Each row is a point on a tangle of strands that fork and nearly touch. The rows are in no order.
Two points are linked if the straight distance between their rows is under 73.3. Some points are linked to none.
safub: [-6 10 19 4 -23 -14 -7 31 8 4 -22 14 -21 -4 -2 -8 36 12 20 18 -2 2 2 1 -14 21 -34]
sanaf: [0 -13 -12 28 -11 6 29 -4 -6 32 18 9 -34 24 -3 15 12 -11 7 38 -29 -1 -21 -9 -23 -39 7]
dokom: [-4 1 -1 4 4 18 -24 25 26 -9 0 12 -26 -25 26 -27 38 13 -10 18 9 -12 14 8 -14 47 -16]
binis: [-14 0 6 -16 9 -30 -12 -44 9 -19 -20 27 39 4 -2 18 -23 -18 9 -27 -29 5 -4 24 -7 -1 27]
Goz: [1 14 24 -17 7 1 -28 23 -24 -49 5 -11 -15 -20 -18 -23 29 -50 7 -5 25 3 26 35 25 28 -27]
fenik: [3 13 14 -36 1 -2 -10 2 -45 -53 8 -9 4 5 14 -46 -4 -19 -22 -45 9 17 9 21 34 7 -14]
zafug: [-10 -24 -30 -14 14 27 -19 15 23 -2 5 2 20 -21 45 -11 14 36 -31 4 -5 -1 -3 12 1 40 10]
rozog: [-5 -5 -25 -50 -35 15 17 40 -13 -59 12 -31 -28 -26 22 -29 -9 15 -31 -23 -13 -10 53 32 21 29 -18]
debo: [28 10 -7 22 -13 -5 5 8 24 38 1 24 5 10 -25 16 -20 12 31 32 -4 9 -18 -6 -27 -50 12]
Viri: [-14 -8 2 -2 24 44 -22 16 -9 -19 28 -17 -17 -19 -20 -33 16 -14 -21 -13 15 8 9 -6 47 17 -20]
zipiz: [27 15 -13 35 3 -23 31 -11 41 39 24 -11 -2 -2 -11 19 -22 -11 11 45 6 -21 3 -18 -20 -35 -18]
Rig: [27 7 5 4 3 -1 -16 13 38 21 16 19 14 8 -18 -11 11 29 -19 -1 31 16 -10 36 -26 -8 -6]
komi: [-14 -2 -25 2 16 11 10 13 5 -24 22 -21 17 -1 0 -21 17 20 -45 -1 3 25 -26 6 36 -4 11]
mit: [1 21 -1 32 -4 -6 -11 -57 -18 22 28 9 12 -3 13 1 -14 -83 40 -6 26 -5 8 -10 -7 -9 -3]
Kebi: [-4 13 32 1 -13 -9 -2 31 33 22 -22 24 2 8 -40 -3 15 39 5 26 -10 -24 -14 -6 -25 -11 2]
tov: [4 -6 -13 17 15 20 -19 9 38 40 7 25 9 -9 31 -9 5 38 -10 22 0 -7 -9 -11 -33 17 19]
Retuf: [18 -11 26 -4 -12 -14 -6 14 5 -10 -48 30 -17 -5 -4 -4 11 49 16 -1 7 -1 13 -16 2 2 2]
zoni: [-8 9 17 25 -1 -16 -6 -33 9 10 -15 49 14 8 -13 23 8 -40 34 26 -25 -16 -14 2 -25 -35 35]
mivav: [-14 -17 -14 -31 -5 -4 11 33 -2 11 -13 -38 -1 2 6 26 -2 40 -18 -19 -36 -4 -10 -13 3 33 -5]
zin: [-5 -11 -32 34 16 36 7 16 8 46 27 -14 -29 -5 20 20 18 2 -21 26 -9 -18 -38 -25 -16 9 20]
nuno: [-25 14 17 -19 -2 -5 -6 -7 -6 -10 -31 8 24 4 5 12 2 -28 31 -29 -18 6 -17 0 -13 20 -9]
fulim: [-18 8 6 -28 8 22 -25 36 -5 -29 11 -28 -21 -11 -3 -18 -5 -2 -21 -26 -18 -3 25 -11 28 35 -44]
kube: [-36 12 -7 20 18 34 0 3 -20 14 26 -20 -10 -4 -25 -31 10 -47 0 -18 23 9 -21 -11 8 9 -30]
ped: [-17 -13 2 -22 21 47 -12 14 -29 -15 17 -39 3 -8 -5 -9 2 -8 -20 -17 -10 8 11 -25 49 10 -11]
tok: [-12 -4 -26 17 33 30 -25 5 14 -4 22 5 -6 -32 16 -49 5 -12 -29 -9 28 4 -10 3 11 42 -12]
vuke: [24 -10 -9 -28 -8 -31 10 -27 -3 -24 -29 22 45 14 -20 10 -54 28 4 -15 -4 24 12 34 0 -40 30]
zavil: [16 6 -15 45 7 -6 13 -6 38 41 30 16 -20 6 1 4 -6 18 -9 40 -1 -13 2 -15 -26 -20 -5]
zub: [-9 14 23 24 14 8 -28 14 -24 4 14 13 -38 0 -16 -35 20 -44 5 -3 26 -3 18 -9 11 23 -40]
ref: [-4 -11 -14 12 15 29 -22 22 25 3 10 31 -22 -19 21 -26 48 0 -29 40 4 -5 2 23 -31 23 -2]
tinim: [31 4 8 22 -9 -16 1 0 15 21 -1 28 24 11 -22 7 -18 4 30 9 12 25 -5 24 -19 -34 6]
vudog: [22 5 -19 17 -11 -9 39 -22 6 16 11 -10 6 -13 3 38 -16 -42 37 39 -11 -2 -8 -5 -16 -55 9]
vize: [-10 1 26 0 -7 15 9 16 -14 11 -27 6 -8 3 -4 14 9 1 27 -5 -16 4 -7 -47 6 8 0]
gubun: [-5 9 -27 43 -4 6 20 -26 -15 29 38 -8 -41 19 -8 -3 -5 -48 4 21 -1 0 -6 -8 -28 -27 -18]
vevum: [-19 19 24 7 20 -11 0 -33 3 -6 -24 20 21 2 -11 38 -15 -36 31 -6 -23 -19 -24 -26 -19 0 17]
gumu: [-14 -14 -10 -47 -21 -4 25 28 -19 -20 -13 -20 1 7 15 -13 -10 16 -30 -29 -26 6 6 18 4 17 -20]
Vemep: [-11 -21 -14 -34 -6 0 25 -32 -42 -16 -22 -10 22 7 20 33 -40 -12 -8 -36 -36 -9 9 -19 17 -20 38]
Bato: [-22 -31 6 -49 3 19 6 -5 -37 -19 -20 -25 5 1 1 17 -1 5 -8 -26 -20 0 29 -12 33 10 5]
rut: [-3 -15 8 -40 -27 -13 2 2 -1 -6 -63 7 23 7 -23 15 -4 32 29 -4 -20 6 6 10 -4 3 15]
dib: [25 -16 16 -11 -5 -18 2 -22 -22 -39 -22 16 14 -1 20 -7 6 -1 17 -25 30 32 7 24 18 -11 9]
lol: [37 5 -11 -6 -10 3 5 1 34 8 13 3 34 7 -23 4 -33 48 -9 -7 20 25 -2 23 -7 -25 13]
siv: [-24 0 20 -21 0 -8 -15 -47 -4 -26 -13 21 42 -2 13 14 -2 -40 -7 -52 -36 -5 -6 30 12 13 20]
fikes: [11 -26 -21 -16 -14 -16 19 -28 -13 4 -29 -2 31 -7 -8 44 -38 23 29 6 -17 12 1 -19 13 -35 37]
mene: [20 -22 -21 -36 -15 -10 19 14 -2 10 -13 -16 33 19 -19 19 -58 58 -21 -19 -22 1 -9 10 2 -31 38]
Tuzup: [2 -1 12 22 10 -10 -18 7 8 0 0 12 -17 3 -1 -13 15 3 -5 -11 29 8 4 5 3 24 -25]
vave: [3 -8 -32 15 5 23 15 25 12 47 28 -28 -2 3 -3 32 5 26 -10 24 0 -8 -49 -4 -23 -4 34]
Pap: [-6 -1 18 19 -4 -18 -10 -28 -5 -7 -10 45 14 6 -4 16 21 -42 25 15 6 11 0 20 -8 -25 10]
laru: [23 -28 -1 -3 -7 -14 0 -1 7 7 -37 25 -2 -2 -11 10 -22 63 13 9 2 12 14 -11 10 -14 13]
simud: [14 4 23 -7 -5 -3 -19 31 -7 -40 -5 -5 -46 -23 -19 -15 45 -15 8 10 27 -5 26 30 19 28 -25]
kopof: [9 -6 -2 -20 0 -11 5 -13 -35 -43 5 -8 10 6 26 -31 -11 3 -33 -42 8 27 11 1 35 -12 -5]
Poreg: [24 8 -31 -12 -3 -4 41 -10 -6 1 10 -43 22 -1 26 31 -56 16 -2 -13 -12 10 -27 -16 10 -26 17]
Sov: [19 -25 -14 -39 -25 -16 16 -4 -6 -5 -25 3 35 17 -11 -6 -44 48 -15 -27 -12 21 10 25 0 -39 22]
tidem: [0 0 27 -54 -22 -18 -24 -17 -26 -48 -22 9 20 -2 15 -11 5 -51 9 -39 -20 -16 37 47 11 32 3]
fofe: [-23 19 31 13 3 -1 -39 -32 -14 7 -4 21 18 6 3 -4 18 -75 29 -14 9 -6 0 2 -4 22 -3]
nir: [-12 18 -9 29 12 35 22 -3 -24 33 23 -20 -50 4 -2 26 -3 -32 4 22 7 -19 -27 -53 -13 -15 10]
porir: [23 10 33 20 5 -28 -20 24 15 -6 -13 28 -39 -5 -14 -17 38 17 -8 21 30 -14 -2 31 -20 19 -17]
bubeb: [-4 -12 2 -25 4 -1 12 -40 -26 -32 -8 0 27 8 15 18 -25 -8 -2 -29 -17 15 30 -12 22 -20 14]
sukez: [9 -2 10 23 -9 6 -9 33 37 46 -11 30 -7 -8 15 -8 13 49 -8 35 -14 -28 -13 -23 -36 4 18]
Vak: [5 -28 0 -62 -43 -13 10 18 -4 -3 -52 1 16 7 -31 -5 -25 49 -4 -7 -13 4 19 28 -9 2 2]
Resis: [-5 -11 1 10 4 5 8 -28 -12 -18 5 17 11 1 3 6 17 -28 29 3 5 30 3 5 17 -35 12]
Kas: [11 20 -23 11 -3 6 41 -23 -3 3 22 -20 20 -16 22 31 -17 -39 29 12 7 10 -25 -19 3 -41 13]
mabak: [1 29 45 18 -14 -48 -24 14 -7 14 -33 43 -10 19 -18 -12 21 -20 13 32 23 -10 -10 6 -25 3 -5]
pode: [-5 -17 -23 37 19 27 14 -5 -3 14 44 -23 -19 -6 15 12 3 -10 -12 16 4 14 -7 -33 22 -18 3]
motef: [17 30 -8 16 1 -33 7 -27 22 15 -14 13 29 -14 -10 29 -46 -30 54 18 -13 -29 -22 -15 -27 -31 10]
giril: [-30 16 35 15 12 -8 -3 4 -3 -1 -11 11 -16 22 -28 5 32 -28 10 24 -7 -18 -5 -13 -9 1 -14]
fakor: [-19 13 14 29 10 25 -25 18 5 17 19 15 -45 -10 -2 -39 26 -19 -13 13 7 -17 12 -30 2 28 -29]
devu: [23 -5 3 19 1 -12 7 -21 -13 -23 0 14 6 -1 4 -9 18 -15 16 -4 36 42 6 24 16 -32 5]
Suza: [30 -25 -38 6 3 3 6 0 30 21 28 -11 24 -8 28 10 -23 53 -15 13 9 20 5 6 8 -19 33]
Beloz: [3 7 4 20 -5 -6 20 -29 -1 8 -8 20 1 0 -8 41 -4 -40 36 37 -24 -8 -11 -9 -22 -52 24]
zav: [-12 -2 -13 -6 16 25 -24 25 13 -23 13 -7 -16 -29 26 -34 17 2 -26 -3 15 -1 8 12 5 63 -23]
Semut: [21 -7 -25 16 -7 21 26 13 24 44 37 -22 11 7 -6 36 -7 21 0 26 5 4 -30 -2 -13 -42 27]
bup: [12 4 9 38 21 -16 0 -24 10 -1 18 17 -13 2 -6 13 -3 -14 8 19 23 10 19 -7 14 -24 -16]
nal: [4 9 18 -38 -5 -17 -22 -10 -47 -61 -5 2 22 -1 16 -30 4 -53 -3 -37 8 3 21 38 29 23 7]
Zelib: [-7 13 -13 49 0 16 -4 -25 -35 29 37 5 -57 21 -15 -28 1 -59 -1 15 -1 -12 13 -28 -19 -9 -19]
Kateb: [-9 -42 -6 -55 -18 -7 14 10 -25 -7 -38 -24 -8 5 -1 14 8 36 -21 -11 -21 1 31 -6 27 23 5]
Bofib: [-17 -18 -35 6 31 35 -13 10 23 14 22 -9 8 -19 45 -10 7 7 -25 0 0 -8 -18 -16 -4 43 6]
vul: [-2 11 -3 -4 4 -3 10 -42 7 -14 -7 2 27 -16 27 37 -57 -32 27 -31 -30 -16 -23 -16 -8 -2 29]
vubu: [31 18 -28 23 6 -4 40 -7 38 27 29 -39 17 -9 5 37 -30 -4 12 40 3 -9 -8 -10 0 -37 -6]
Riz: [13 -49 -25 -10 -16 1 4 -3 -4 28 -29 -5 11 -1 -9 18 -23 69 0 6 3 21 6 -8 14 -8 35]
Busu: [-28 16 21 -41 7 -5 -18 12 -13 -37 -4 -19 -3 6 -7 -2 -3 -22 -3 -26 -21 -7 19 -5 13 34 -36]
todi: [-2 -16 -13 24 16 32 -12 14 9 -4 20 17 -38 -28 5 -38 42 -21 -32 23 17 7 3 28 -4 23 -11]
Zafu: [20 -23 -16 -26 -4 10 -3 14 27 20 0 -11 25 14 -13 22 -37 67 -35 -10 -11 0 0 9 -6 -5 27]
Nozi: [-11 10 17 -10 3 -13 9 -4 3 4 -31 5 24 18 -9 19 -20 1 18 -17 -14 12 -29 1 -17 -4 -4]
lapef: [5 -6 -2 -28 4 -5 -10 24 -9 -52 2 -19 -30 -14 8 -22 11 10 -29 -24 6 1 28 33 25 41 -31]
muvon: [10 20 -16 -16 -15 -31 22 -24 -11 -38 -1 -5 49 24 20 -8 -31 7 -13 -22 -4 21 -15 14 8 -48 24]
pezat: [-30 36 26 28 10 -22 -10 -33 -4 18 -12 19 9 5 -9 13 7 -48 31 1 2 -32 -22 -22 -21 4 8]
Dufi: [32 25 -18 11 -11 -9 1 -6 30 25 -11 24 30 -16 -25 29 -48 -24 58 34 -20 -30 -13 -2 -30 -59 14]
Riro: [13 -9 4 -19 -7 -4 -13 28 38 -12 -21 -2 7 -2 -11 -3 19 55 -20 -4 8 -5 9 35 -14 24 -5]
mog: [-2 -7 4 36 5 4 6 11 4 40 13 14 -32 2 2 9 17 25 -21 40 -23 -22 -5 -46 -15 -7 20]
lare: [12 -34 -11 -58 -34 -15 23 15 -13 -16 -37 -2 -4 3 1 -14 -11 54 -36 -11 -6 7 26 37 1 9 1]
bir: [-16 24 17 5 11 29 -15 -51 -13 -9 16 -10 21 -3 9 25 -16 -60 32 -34 -4 -30 -21 -25 -2 7 17]
vakav: [2 1 2 -52 -19 -10 9 37 -24 -60 0 -16 -24 -7 17 -29 -4 -9 -25 -32 -7 -5 39 45 16 25 -31]
Fura: [-23 8 32 -44 17 16 -31 -7 -30 -40 5 -20 15 0 -6 -12 -7 -42 -3 -42 -16 -2 26 2 17 17 -20]
kone: [-22 15 28 17 7 40 -40 -10 -31 11 25 -1 -3 7 -15 -29 4 -67 31 -14 14 -16 2 -17 2 -7 -25]
tuned: [-23 13 26 -4 18 40 -48 -29 -27 -20 19 -15 18 6 -6 -11 8 -68 24 -19 6 -9 6 -11 10 -2 -10]
Vimo: [-14 11 34 -22 -2 2 -16 26 3 -20 -17 -11 -20 -16 2 -2 27 25 -4 -7 -15 -24 37 -37 23 31 -25]
femum: [7 -12 -3 6 1 25 -15 33 3 -32 10 5 -50 -33 -8 -30 51 -12 -15 14 24 -4 20 35 11 27 -12]
guma: [7 5 -27 41 24 5 -14 -9 14 9 33 15 -7 -14 20 -38 -1 4 -19 -4 44 12 -7 17 -9 25 -16]
pafe: [11 -4 -1 -10 -7 -40 -10 -29 11 -18 -26 32 52 1 -15 16 -41 0 31 -7 -8 14 -2 28 -8 -22 28]
nuve: [0 21 4 6 5 27 11 -47 0 -4 5 -3 14 -22 25 52 -33 -42 43 -10 -8 -24 -22 -34 -6 -7 29]
Zufi: [0 17 2 5 6 -24 -5 -36 21 -3 -27 19 39 -4 -7 33 -49 -19 37 -11 -22 -18 -28 -14 -21 -14 21]
Tavek: [4 5 -13 29 22 10 -19 -1 31 24 11 22 -9 -10 37 -26 7 22 -11 3 25 1 -5 2 -35 30 -17]
Gope: [-18 18 7 18 12 35 -7 -28 -27 18 23 -2 -16 12 -10 -5 6 -75 32 -4 12 -11 -8 -39 -13 -16 -12]
vani: [10 16 26 15 4 -30 -35 13 -14 -1 -4 6 -35 3 -6 -25 24 -26 4 -5 43 -3 3 4 6 43 -33]
suzin: [-3 -3 -6 -6 9 -10 21 -4 -6 -4 -6 -13 25 12 0 18 -31 17 -2 -23 -8 18 -21 1 3 -6 -3]
dos: [14 2 9 -31 -20 -21 -1 23 22 -38 -20 -8 -14 -11 -16 -1 29 37 3 7 12 -6 22 51 -15 24 -20]
fafuv: [-19 12 26 -19 -19 -13 -12 17 2 -15 -32 6 2 6 -3 -4 29 -21 38 -2 -5 4 3 4 -8 17 -18]
Lok: [6 -43 -31 -42 -4 8 -1 16 6 -3 -7 -12 7 -15 38 -9 9 56 -36 -9 -11 1 14 22 8 45 21]
zotok: [-23 -8 -34 -22 5 24 5 30 -3 -24 10 -41 8 -11 1 -15 22 21 -45 -6 -21 14 -13 15 39 26 2]
gosov: [15 -16 -15 -18 -6 -16 18 -48 -13 -19 -19 15 42 -9 13 16 -37 -3 28 -14 -16 15 18 -4 22 -28 29]
lik: [-9 -36 -15 -9 7 21 1 10 -20 13 4 -30 -6 -5 13 25 10 29 1 -9 -8 9 2 -27 37 16 20]
fak: [29 1 -16 0 -23 15 23 5 17 33 12 -6 33 10 -22 36 -25 11 28 22 -4 10 -21 9 -18 -59 24]
paf: [-25 44 15 40 -2 -11 5 -32 -40 37 14 16 -33 25 -13 -19 1 -65 14 12 -3 -44 2 -39 -29 -12 -3]
bod: [-16 -18 -15 -35 -1 2 29 25 -27 4 -11 -35 0 16 23 14 -19 16 -32 -32 -37 2 -7 -3 15 12 3]
ronu: [-23 -13 20 -50 -17 -7 -8 -29 -19 -40 -36 5 31 -4 13 4 5 -29 0 -38 -29 -8 23 35 6 18 23]
lop: [-9 10 7 -10 13 14 -11 -4 -29 -14 19 -18 11 9 3 -22 -13 -29 -1 -31 14 28 -6 -9 20 1 -24]
sogof: [-2 -15 -9 19 17 11 1 0 15 -10 13 5 -15 -3 -20 -1 40 3 -22 17 11 21 -4 16 14 -11 -1]
lar: [-15 2 11 32 6 22 -2 16 -5 26 15 10 -47 1 -1 -20 37 -3 -24 33 -22 -28 0 -42 -10 14 -4]
Ribi: [32 2 3 -12 -5 1 -9 14 31 2 23 4 33 9 -11 -17 -5 49 -34 -19 21 26 -17 38 -15 -13 11]
Fos: [37 9 -18 -4 0 3 17 0 35 28 21 -25 32 2 -15 16 -50 45 0 -5 7 5 -21 -1 -10 -31 6]
vepu: [-25 12 27 -18 10 31 -23 19 -10 -12 4 -20 -15 -7 -23 -10 30 -34 17 -2 -8 -14 12 -30 18 16 -34]
saru: [-3 -33 -1 -52 -33 22 -5 15 -23 -30 -24 -32 -23 -13 9 -4 7 32 -9 -14 -9 -2 45 2 28 33 -6]
laba: [-27 -10 -7 -29 -5 11 11 19 -12 -39 -8 -32 3 -3 -3 -5 30 8 -11 -9 -10 19 8 11 33 14 -11]
bodo: [23 9 38 30 -7 -35 -17 8 -1 19 -6 38 -36 23 -16 -24 30 -9 -13 41 19 -10 1 18 -25 -2 -10]
nusa: [1 -21 -1 6 -8 -3 12 -10 -4 3 -24 13 10 -3 -11 36 -4 15 31 18 -18 5 7 -34 14 -27 25]
deso: [19 -16 -11 -8 0 -14 14 -9 -10 -36 -4 -1 10 9 18 -16 -13 41 -32 -19 6 27 6 18 26 -16 10]
Boko: [-23 35 -1 44 18 -4 18 -10 -10 38 10 -4 -30 9 -19 -3 -2 -20 -1 14 7 -39 -19 -47 -25 1 -17]
salus: [14 12 -21 22 9 0 9 2 30 35 27 -13 20 10 10 -13 -21 26 -7 -4 25 22 -31 12 -19 -8 -6]
fep: [-22 -12 -27 22 20 44 -13 17 14 42 21 0 -17 -14 35 -10 24 -4 -19 20 -8 -17 -16 -36 -19 36 4]
rit: [-6 16 0 24 12 1 25 -9 8 20 4 3 2 18 -19 22 7 -17 10 15 6 4 -26 -2 -22 -20 -3]
fizo: [30 19 -3 20 -5 -39 -3 -17 19 21 4 19 34 6 -12 14 -30 -32 49 15 22 15 -5 18 -13 -37 5]
gafu: [9 -26 -26 -50 -24 3 12 23 -4 -31 -15 -21 -3 -15 26 -19 10 48 -47 -14 -5 -3 27 43 12 26 5]
ganap: [-1 12 40 3 10 -14 -16 21 16 -21 -22 16 -34 -17 2 -14 33 24 -10 8 6 -23 23 -18 7 30 -15]
Loz: [-16 -8 -20 -46 -28 27 -7 39 -8 -41 7 -39 -18 -20 8 -11 6 15 -5 -12 -19 -2 51 11 30 39 -16]
lopi: [-12 -5 9 -49 -21 6 4 6 -26 -55 -15 -15 8 -4 6 -12 24 -9 8 -27 -4 16 34 18 23 14 -14]
vuni: [4 -18 -32 -28 -15 -9 41 -15 -33 0 -2 -26 28 5 21 37 -47 7 2 -26 -22 8 -12 -17 20 -28 39]
Figi: [16 26 20 38 1 -52 -16 -9 7 35 -7 38 4 22 -20 -5 -26 -7 24 13 29 -7 -12 -5 -29 -11 -12]
vefop: [-1 -6 20 -25 -10 -7 -1 30 9 -17 -33 -7 -17 -8 8 7 10 52 -9 1 -24 -10 32 -4 11 38 -12]
zifaf: [-1 -6 -6 12 24 -9 -6 -5 14 -3 9 6 -6 -3 15 -2 -9 30 -25 -14 15 13 3 -4 8 15 -16]
tilu: [-4 5 8 -19 12 21 -24 29 -7 -40 24 -22 -23 -29 -15 -42 2 -17 -28 -23 8 0 21 22 40 42 -33]
mem: [33 3 -29 13 -5 -8 34 -5 24 15 32 -35 19 -4 12 26 -38 27 9 5 2 17 -20 -11 16 -31 5]
benet: [25 2 19 5 9 -14 -24 25 42 -6 1 20 -7 6 -25 -10 28 37 -18 9 29 -13 0 39 -20 12 -1]
tada: [13 -21 -27 18 18 17 -8 -4 42 20 29 4 14 -6 39 -2 -4 33 -20 15 11 6 -7 5 -12 -1 20]
lak: [-1 5 -18 18 21 -5 16 -16 2 -9 23 -8 7 7 4 11 -22 5 -1 -11 16 24 -10 -14 12 -9 -16]
sebiv: [15 39 23 43 -4 -40 -6 6 28 41 -4 35 0 6 -27 -10 -28 16 6 29 3 -26 -17 -24 -31 -29 -2]
buk: [2 0 16 36 -13 -3 12 1 -4 35 -2 30 -36 28 -13 -9 17 0 -3 37 -24 -5 -7 -7 -35 -31 -2]
Pel: [-29 33 34 12 -4 -15 6 28 -1 14 -8 7 -22 11 -20 -19 41 -6 -8 35 -21 -25 -8 -25 -14 -3 -16]
Viki: [-3 -12 -14 12 16 16 13 -9 -7 17 24 -29 -15 0 7 51 -6 3 9 12 3 -1 -7 -41 25 -16 17]
foso: [8 -15 7 -43 -18 -9 14 -13 -33 -53 -41 7 11 1 7 -10 9 9 0 -25 13 19 14 34 17 0 7]
suta: [-4 -40 -5 -4 15 28 -17 13 0 9 10 -9 -15 -21 22 2 27 33 -19 3 -13 -1 20 -26 32 32 14]
vinut: [-15 -6 20 5 13 -9 0 -1 4 -11 -16 14 -7 11 -31 12 34 -12 -1 16 7 14 0 17 3 -10 -6]
Lalel: [-25 26 17 44 -4 1 -10 -15 -40 26 14 14 -50 24 -21 -44 20 -57 2 7 -6 -24 10 -22 -21 -2 -25]
kubu: [-5 -24 1 -25 -6 -4 4 24 16 10 -31 -10 -4 7 3 11 3 60 -11 2 -25 -9 3 -5 4 26 7]
geso: [2 -16 5 26 0 0 11 7 11 26 -5 11 -11 3 -5 27 5 33 5 25 -14 -5 -7 -32 3 -17 20]
dovu: [9 6 -23 30 -11 9 33 -12 -1 41 23 -16 -26 22 -9 18 -13 -32 16 45 -7 -3 -24 0 -43 -43 4]
gakas: [23 -18 -33 -8 -10 -7 16 -10 9 -12 13 -16 31 3 29 -10 -28 62 -41 -5 2 16 11 8 24 -24 33]
kov: [17 16 6 37 8 -14 -5 -1 50 36 10 21 5 9 -11 5 -26 30 0 16 8 -15 -8 -23 -22 -15 -6]
Fes: [-6 11 -23 15 13 7 35 -15 -15 -8 35 -37 19 -5 15 13 -17 -18 -5 -8 14 20 -22 -19 19 -27 0]
vav: [-17 17 -10 22 12 21 10 -20 -22 14 25 -19 -6 2 -1 0 -6 -48 27 -17 22 5 -25 -30 -4 -3 -20]
bab: [-20 -1 -18 15 3 30 2 25 1 14 20 -15 -11 -10 15 -22 27 -5 -11 0 9 22 -30 10 5 14 -20]
tid: [3 -9 -24 17 17 3 18 -4 14 -4 34 -14 17 3 -5 0 15 16 -26 15 10 23 -17 22 19 -25 13]
Vitag: [5 3 25 25 -10 -2 -9 25 26 24 -15 31 -24 -2 10 -28 23 25 3 24 -4 -9 -6 -9 -29 11 -15]
zuge: [-8 -4 5 -53 -31 -16 10 35 -10 -41 -20 -10 -21 6 16 -9 -10 9 -8 -27 -22 -7 41 21 3 33 -28]
lan: [-3 -14 2 -31 -20 -7 12 10 -4 -17 -27 -15 27 15 -19 6 16 38 -9 -7 3 20 -2 40 3 -5 6]
Foto: [-13 7 22 -31 -27 -24 -3 16 12 -16 -48 7 15 3 -23 5 20 13 39 0 -6 9 5 32 -11 7 -8]
Vuga: [12 18 35 7 -4 -47 -26 18 -2 4 -22 16 -4 20 -16 -4 28 -23 12 19 36 5 -7 43 -17 13 -14]
tupar: [19 -11 23 0 -1 -9 -15 23 22 -9 -30 30 -20 -19 8 -8 36 55 -13 19 10 -19 16 -1 -6 26 9]
pim: [-29 8 18 -7 11 44 -28 -39 -15 -23 18 -11 31 -4 7 7 2 -55 11 -39 -19 -15 -9 -6 15 0 11]
Bafop: [-9 -27 -7 17 20 40 -9 1 -10 19 30 0 -30 -10 12 6 23 5 -14 11 -5 6 12 -36 30 0 10]
bap: [3 -47 -25 -12 -8 4 7 11 -7 32 -3 -28 6 -6 18 24 -5 57 -4 -6 -13 8 -8 -10 21 11 41]
Bas: [10 23 -10 27 -4 -33 10 -40 -2 18 18 6 23 3 17 10 -25 -55 40 2 20 6 -6 2 -15 -25 -6]
Fito: [-13 21 -8 55 17 -15 2 -18 -6 44 12 5 -28 27 -23 -16 1 -24 -4 5 29 -13 1 -19 -29 7 -25]
dabos: [-5 26 13 -12 5 -41 -17 14 -14 -26 -3 -13 -3 2 -14 -22 16 -24 -8 -15 41 9 -6 51 12 37 -36]
Zove: [-29 44 24 29 6 -10 10 -26 -11 23 -4 14 -14 16 -19 1 3 -46 8 7 3 -40 -14 -52 -28 -9 -3]
nitek: [8 20 -2 51 1 -29 0 -7 13 51 14 22 -15 22 -23 -24 -6 -1 -1 20 33 -9 -8 6 -39 -5 -15]

A fork is a point with three links. Follow the links from the first point to the second and name the forks in between, in order.
fep, siv | fafuv, tov
tuned, Lalel | Zufi, Zove
Gope, pezat | Zufi
zav, vudog | tov, fafuv, lak

A fork is a point with three links, a tip a point with one. Leave the first point through the second and follow the links. Name the first fork or tip that comes.
lare, gafu | mit
pode, Bafop | vakav
mem, Poreg | lak
simud, femum | tov
lar, mog | mem

Follow the links from the first point to the second, and from the first to the third. Name the last point that the two ways share.
lol, Boko, nusa | mem
sanaf, fakor, dos | mem
kubu, Fura, ped | tilu
Bato, suta, Fura | vakav
fep, ref, zub | fafuv

Name the points in between on the shortest way along the links from the first point to the second, in order.
zipiz, Lalel | zavil, kov, sebiv, Figi, nitek, Fito, Boko, Zove, paf
binis, nusa | siv, ronu, tidem, nal, fenik, kopof, deso, gakas, Suza, tada, tov, sukez, Vitag, safub, fafuv, nuno, Nozi, suzin, lak, zifaf, Tuzup, vani, zub, fakor, lar, mog, geso
safub, fizo | fafuv, Foto, rut, Vak, lare, gafu, Lok, zafug, Bofib, fep, zin, vave, Semut, fak, debo, tinim
Viki, saru | pode, Bafop, suta, lik, bap, Riz, laru, Retuf, tupar, ganap, Vimo, vefop, kubu, mivav, bod, gumu, zuge, vakav, rozog, Loz
Fito, buk | Boko, Zove, paf, Lalel, Zelib, gubun, dovu, sanaf
